Each row is a point on a tangle of strands that fork and nearly touch. The rows are in no order.
Two points are linked if the straight distance between their rows is under 63.7. Some points are linked to none.
<795>: [ -8  11   0  10 -28  12  -3   5  17 -20 -14  18  -2 -24 -24 -22   2 -15
 -28  17  12  20   6]
<758>: [ 26  36  13  -5  14   1  16  14   9  -3  -3  18 -23  -7  -5 -12 -19 -14
 -20 -20  22  11 -31]
<761>: [-22  11 -11  -5 -21  -2 -14 -10 -29   0  -3  -2  20  11 -10  28  14  -9
   6  22  -2 -30   2]
<379>: [-23  33  24  25 -14 -30   7  10   6  23 -13  13  21 -13 -24  32  19  -9
  -9  15  -7  28  24]
<345>: [ -8  37   0  -9  18  -9  -5  25 -15  17  24  26  30  16 -13  16   0   0
  13 -19  -4  18  23]
<116>: [ -3 -38 -10 -36  -4  -7   0 -22  -2 -29  -2   7   7   7  22 -25  15  19
   0 -34  -5  19  -9]
<937>: [-14  -3   5 -13   8  11  22   3 -18 -39  13  17  17   5   6  11 -13 -21
   4 -25 -11  11  -9]
<108>: [ -5  42   9  39  -4  -1  -1  19  21  30 -14  -2 -13 -19 -20   9  -5  -2
 -25  15  11   0   0]
<310>: [  4 -51 -12  -1 -16  16  -1 -18   6 -33  -3 -42 -21  -6  12 -20  10   8
   9  14   4 -23  -1]
<928>: [ 13   2  -2   2  37 -13  -7  15  16  36  28 -11  -3  15   5 -13  -2  21
  17  -8  -4  22  35]
<435>: [-17   9  20 -22  -7 -25  16 -25 -32 -34 -23   3  -2   1  14  18  19 -26
 -20  24  -8  21 -22]
<208>: [ -5 -28  15  28   5  -7  30  16  28  -3  -6   7  23  -4   5   1  -9  -7
  18  -1 -15  18  11]
<576>: [-11 -35 -16 -12 -39   8 -12 -22   0 -44 -15 -34  -4  -5 -11 -14  29   6
   2  17   6 -20  17]
<519>: [ -5  27 -13  28  -9   4 -26   6  -3  57  -3  -1   3   5  -6  30   3  17
   5   8   4 -39  -2]
<91>: [ 17 -16  14  13  35 -11   5  -3  17  30   2 -29 -28   4  14 -11  -7  13
   4   7 -10  -1   4]
<882>: [ 14   8   1  11  -9  13  -5  -1  13  18 -13  -4 -23 -13   2 -11 -13   2
 -15  16  11 -14 -20]
<620>: [-22  16   1   4 -26   8   3  -5  -6 -41  -7   6   0 -26 -26  -4   4 -28
 -26  27   4  10  10]
<707>: [ 22 -10 -10 -29  20  -5 -21  -5 -12  36  16  -7 -11  19  18  -9   0  26
  12 -10  -2  -9   4]
<740>: [-25   9 -13   8 -10  15  -9   7 -17  -6  18 -13  23   1 -19  27  -1 -10
  22  19  -5 -33  28]
<649>: [ -5  -3 -21 -19 -16  13  -9   4 -21 -16   4  48  40  15  -2   5   2   4
   2 -38   2  -1 -21]
<147>: [ -2  37  22  32  18 -21   8  12  19  32  -2 -14 -16  -5 -11  25  -3  -7
 -10   1  -4   6  -3]
<930>: [-26  10  -4 -10 -27 -11  -1 -14 -33 -24  -7   8  25  -1 -11  28  18 -17
   0  20  -5  -4   7]
<554>: [-17 -16  -9 -31 -15   2  -8 -21 -20 -46   2 -31 -10  -4  -4 -15  19  -7
   1  16   1  -1  22]
<302>: [ 23 -42  -7   5  13  20  11   3  24 -21  11  -2  -8  -6  26 -32 -15  12
   9 -22   1  11  -5]
<517>: [-14 -21  -5 -37 -10   9  -3 -28 -15 -52   2   6  -4  -6  16 -23  11   9
 -19 -27   0  13 -13]
<704>: [-25  11 -14  10 -19  25  -6   3 -14 -29   9 -18   0 -17 -22  15  -5 -24
   3  31  -2 -29  24]
<398>: [ 40   4   0  34  21  10  -5  19  32  38   2  -9 -42 -18  -2 -21 -18  26
 -16   5  15   8  -4]
<202>: [ -7  32   4  10  13  10  14  33  -6  -6  26  20  25   0 -19  21 -17 -20
  11 -13  -7   6  23]
<751>: [  8   9 -12 -13  -7   9  -5   5 -14   2   4  28  15  10   7   4  -7   0
   2 -18   4 -10 -20]
<618>: [ 23 -25  24  11  30  -6   9 -13  17  12  -9 -32 -50  -7  15 -25 -14   7
 -11  13  -5   4  -8]
<807>: [ 18   5  21   8  17 -33  18   2  21  34 -23  22   2  15   9   1  -1   6
  -4 -16  -6  22 -27]
<461>: [-13 -28 -15   2 -27 -14  -9   5   9   1 -11  23  44   6 -16  -6  21   8
  14  -9  -1  16  25]
<648>: [  0  -6   3 -21  16  19  18  -7 -15 -40  15   4  -5   8  22   2 -20 -15
   3 -24 -12  -2 -21]
<188>: [  0  34  23 -12  21 -14  18  -2 -18 -15   0   6  -9   7   5  18  -5 -19
 -11  -3  -5  19 -14]
<612>: [ -6 -15  -7  -7  21   1  -3   2 -12   9  28 -27  14  19   6  12  -4   5
  40  -4 -14 -18  30]
<434>: [ 18 -55 -21  12   2  20   1   7  19 -10  16 -10   2   1  18 -24  -8  17
  27  -9   2  -7   4]
<438>: [  3  36  -4  -4  -6  13   3  12 -27 -11   7  32  15  12  -4  22 -11 -20
  -4 -13   5 -12 -24]
<568>: [-33  42  14  29  -9 -24  -7   7  -4  33  -7  -8   7  -6 -21  41  22 -10
  -8  24 -10   6  26]
<673>: [-25  28   4  10 -18  16   4  -5 -15 -32   0  -7  -6 -21 -23  14  -6 -34
 -19  35   0 -14   8]
<614>: [ -4   7   1   8 -15  -1  -9   7  21   6 -12   6  -9 -19 -16 -27   9   0
 -20  19  11  23  18]
<926>: [ 42  15   4   5  13  13  12  19  22  12   1  19 -26 -10   2 -21 -26   5
 -16 -22  22   5 -35]
<717>: [ 10 -22  -4 -25  -1  -6   1  -8   9  -2  -7  31   9  12  23 -27   4  20
 -10 -38   2  25 -22]
<555>: [ -7  -5   4 -17   1  -9  -8 -11   8 -11  -7 -19 -24  -8  -4 -33  12  -1
 -14  18   7  25  23]
<55>: [  4 -49 -20  27  -6   9  -2  11  20   8   3 -15  16   5   4  -9   6  23
  37   3   0 -12  18]
<50>: [  2  23 -16 -15 -27  23 -20  -9 -14 -19  -1  19  -8 -11 -10  -9  -3  -8
 -29   5  17  -9 -18]
<462>: [ -9 -37 -15  15   3   7  -3  12   6  -1  14 -26  24  13   2   5   6  12
  49   2  -9 -20  34]
<808>: [ -6 -18  -6  17 -23   2  -4 -16   7  23 -32   1   8   7  12  16   6  11
   2  14   1 -40 -35]
<671>: [-16   5  25  -8   8 -13  28 -15 -23 -29  -7  -8   0   1   9  26  -1 -28
   1  17 -19   9  -6]
<952>: [  7  24  28  29  33 -29   6   1  10  45  -2 -19 -23   9   3  25  -5   2
  -4  -4 -11  -6 -16]
<72>: [  8  25  18  -9  23  -5  16  10   1  -9   5   6 -14   1   1  -6 -17 -15
  -9 -11   1  22  -6]
<835>: [-10  -1 -22 -30   7   7 -20   5 -27  -4  32 -11  16  19  -6   3   4   5
  32  -8  -3 -16  39]
<793>: [ 17 -14   4 -15  13  24  14 -13  -7 -24  13 -19 -26  -3  26  -7 -27  -9
  -2  -6  -6 -19 -25]
<288>: [ 12  -8   7  -5   0 -25   6   0  20  19 -23  34  15  14  15 -17   3  14
 -10 -21   3  24 -28]
<13>: [ -6   1  25  35   1 -13  37  18  29  -4  -8  13  21 -14  -8  19  -8 -19
   6   1 -13  28  10]
<778>: [-12  15  17  28 -12 -15  13  19  23  10 -16  23  23 -14 -22  11   6  -9
 -10   7   0  26  16]
<509>: [ -4  -8   3  26  14  25   6   9  12   1  11 -33 -22 -14   2   1 -18  -7
  12  20  -3 -18  16]
<736>: [  5  32  10  21 -11  10  22  13  -1  -6 -10  27   8  -2  -9  24 -18 -23
  -9  -4   7 -13 -41]
<425>: [ -4   9 -11 -26 -16  22  -3 -15 -13 -48   6  14 -11 -11   1 -21  -4 -11
 -27  -9   8   6 -13]
<35>: [ 22  14   0  38  -5  26  11  34  29  10   2  22   6 -13 -11  -2 -28  -5
  -1 -10  15 -16 -21]
<43>: [  1 -42 -21 -31  -7   7 -13 -13  -6 -26  12 -18   9  10  12 -24  15  23
  20 -22   3  -7  14]
<927>: [-17 -16  -5 -39  -9  -7  -4 -32 -33 -43   2 -29  -9  12   9   5  22  -6
   5   7  -6 -10   5]
<71>: [ 19 -39 -16 -28   5   0 -19 -15  -7   8   9 -28 -11  12  17 -17  13  26
  20  -3   0 -13   8]
<521>: [ -3   7 -10 -37   9   9 -17   0 -14 -13  24   2  -8   0  -4 -28   3   6
   0 -12   6  21  26]
<883>: [ 14 -11   3 -23   8 -11 -22 -17   1  17  -5 -20 -36  -6   6 -38   7  14
 -18  14   7  15   5]
<263>: [-22  42   3  24  -7 -13 -18  -3  -8  44  -8 -13  -3   2 -10  45  11   1
  -4  22  -4 -26  -2]
<543>: [  8  10 -18   6  -4   8 -24   1 -12  50   6   0   9  14   8  21  -2  19
  14   6  -1 -44 -15]
<607>: [-17 -12 -26 -29 -27   9 -16 -15 -29 -33   6  24  30   8  -1   1  18   8
  -1 -27   2  -8  -8]
<216>: [ 19  27   8  43  16   5   1  27  34  36   0  -5 -38 -23 -15 -12 -15  10
 -19   6  17   5   2]
<248>: [  0  35  -1 -16  23 -19 -16  10 -15  31  17  14  12  23   0   6   1  10
   9 -15  -1  13  15]
<656>: [ 19  15  -7   4 -22  30  -2   0  10  -9 -12  17 -23 -20  -2 -15 -16  -7
 -34   4  21 -13 -40]
<203>: [-14 -10   0  13 -19 -13   6  15  15   1 -13  33  38 -10 -20  -1  12  -3
   2   1  -2  31  25]
<358>: [ 48   7   9   3  32   5   4  13  16  31   9  -3 -37  -5   9 -17 -24  12
  -9 -13   9  -3 -22]
<60>: [  1  -6 -13  -3  -8   7 -13 -10 -16  28  -5   4  19  22  16  27   2   9
  15   3   0 -48 -27]
<832>: [-22 -29   3   9  -8  -2  13  -6   2 -24  -8 -26  14  -5  -3  16   6 -13
  20  25 -10 -11  19]
<581>: [  5 -34  -4 -13   2  19   7 -22  -6 -40   9 -34 -23  -5  20 -11 -10  -8
   8   3  -5 -19  -8]
<655>: [ -6  13  13  13 -15   1  15  -6  -3  -6 -25  15   7  -1   1  25  -4 -18
 -13  15   0 -11 -34]
<356>: [ 16  -9  -8   1  -5  12  -5   2  12  13  -5   6   0   0   8 -10  -8  10
   0  -2   7  -8 -13]
<867>: [  7 -30  11   7  19  -3  27   7  27 -12   2   4   3   3  18 -19 -13  -4
  11 -14 -10  28   6]
<853>: [-11   9   3  -1   3  13  23  17  -4 -36  14  27  22  -9 -14   9 -19 -25
   2 -20  -8  19   9]
<374>: [ 12  18 -15 -24  23  -8 -25   1 -19  43  22   1   4  24   7   1   7  20
  20 -15  -1  -7  11]
<709>: [ 20  17  25   2  32 -35   4  -5   4  41 -11  -3 -18  17   6   3  -3   8
 -10  -9  -5  13 -21]
<450>: [-20 -28  -5 -20 -18 -20  -3  -9  -9 -22  -9  13  42   9 -13   5  27   5
  16 -13  -5  25  25]
<278>: [ -2   6  -5   3   8 -25 -30  -7   4  53  -2 -17 -10   9  -4  -6  23  25
   0  14   2  -1  20]
<822>: [  4 -21  -2  18  14  -8 -16  -4   7  41  -6 -35 -18   1   6   0  10  27
  16  16  -2 -19  14]
<473>: [-25 -18   2 -15 -30 -24   7 -17 -22 -31 -21   9  32  -6 -12  16  32  -9
   1  12  -7  18  13]
<840>: [ 30  -8  14  -9  18  -9 -11 -16  12  27 -13 -12 -48  -8   6 -32  -3  13
 -29  14   6  13 -13]

A fork is a point with three links. Follow the links from the first point to the second and name the forks in between, in order.
<55>; <203> -> <778>
<310>; <517> -> <116>
<655>; <709> -> <751> > <116>
<288>; <607> -> <116> > <751>
<607>; <425> -> <751>

Follow the links from the first point to the second, and from the first to the third. Name the last point that the two ways share.
<707>; <356>; <358> -> <116>
<398>; <649>; <345> -> <116>
<761>; <60>; <835> -> <778>
<607>; <655>; <707> -> <751>
<704>; <263>; <867> -> <778>

Name the points in between on the shortest way along the links from the first point to the second, in order.
<202>; <927> -> <853> > <937> > <648> > <793> > <581> > <310> > <576> > <554>
<435>; <517> -> <671> > <188> > <72> > <758> > <926> > <358> > <398> > <216> > <108> > <147> > <952> > <709> > <807> > <288> > <717> > <116>
<425>; <736> -> <50> > <656> > <882> > <356> > <751> > <438>
<473>; <519> -> <450> > <461> > <203> > <778> > <379> > <568> > <263>
<840>; <930> -> <883> > <555> > <614> > <795> > <620> > <673> > <704> > <740> > <761>
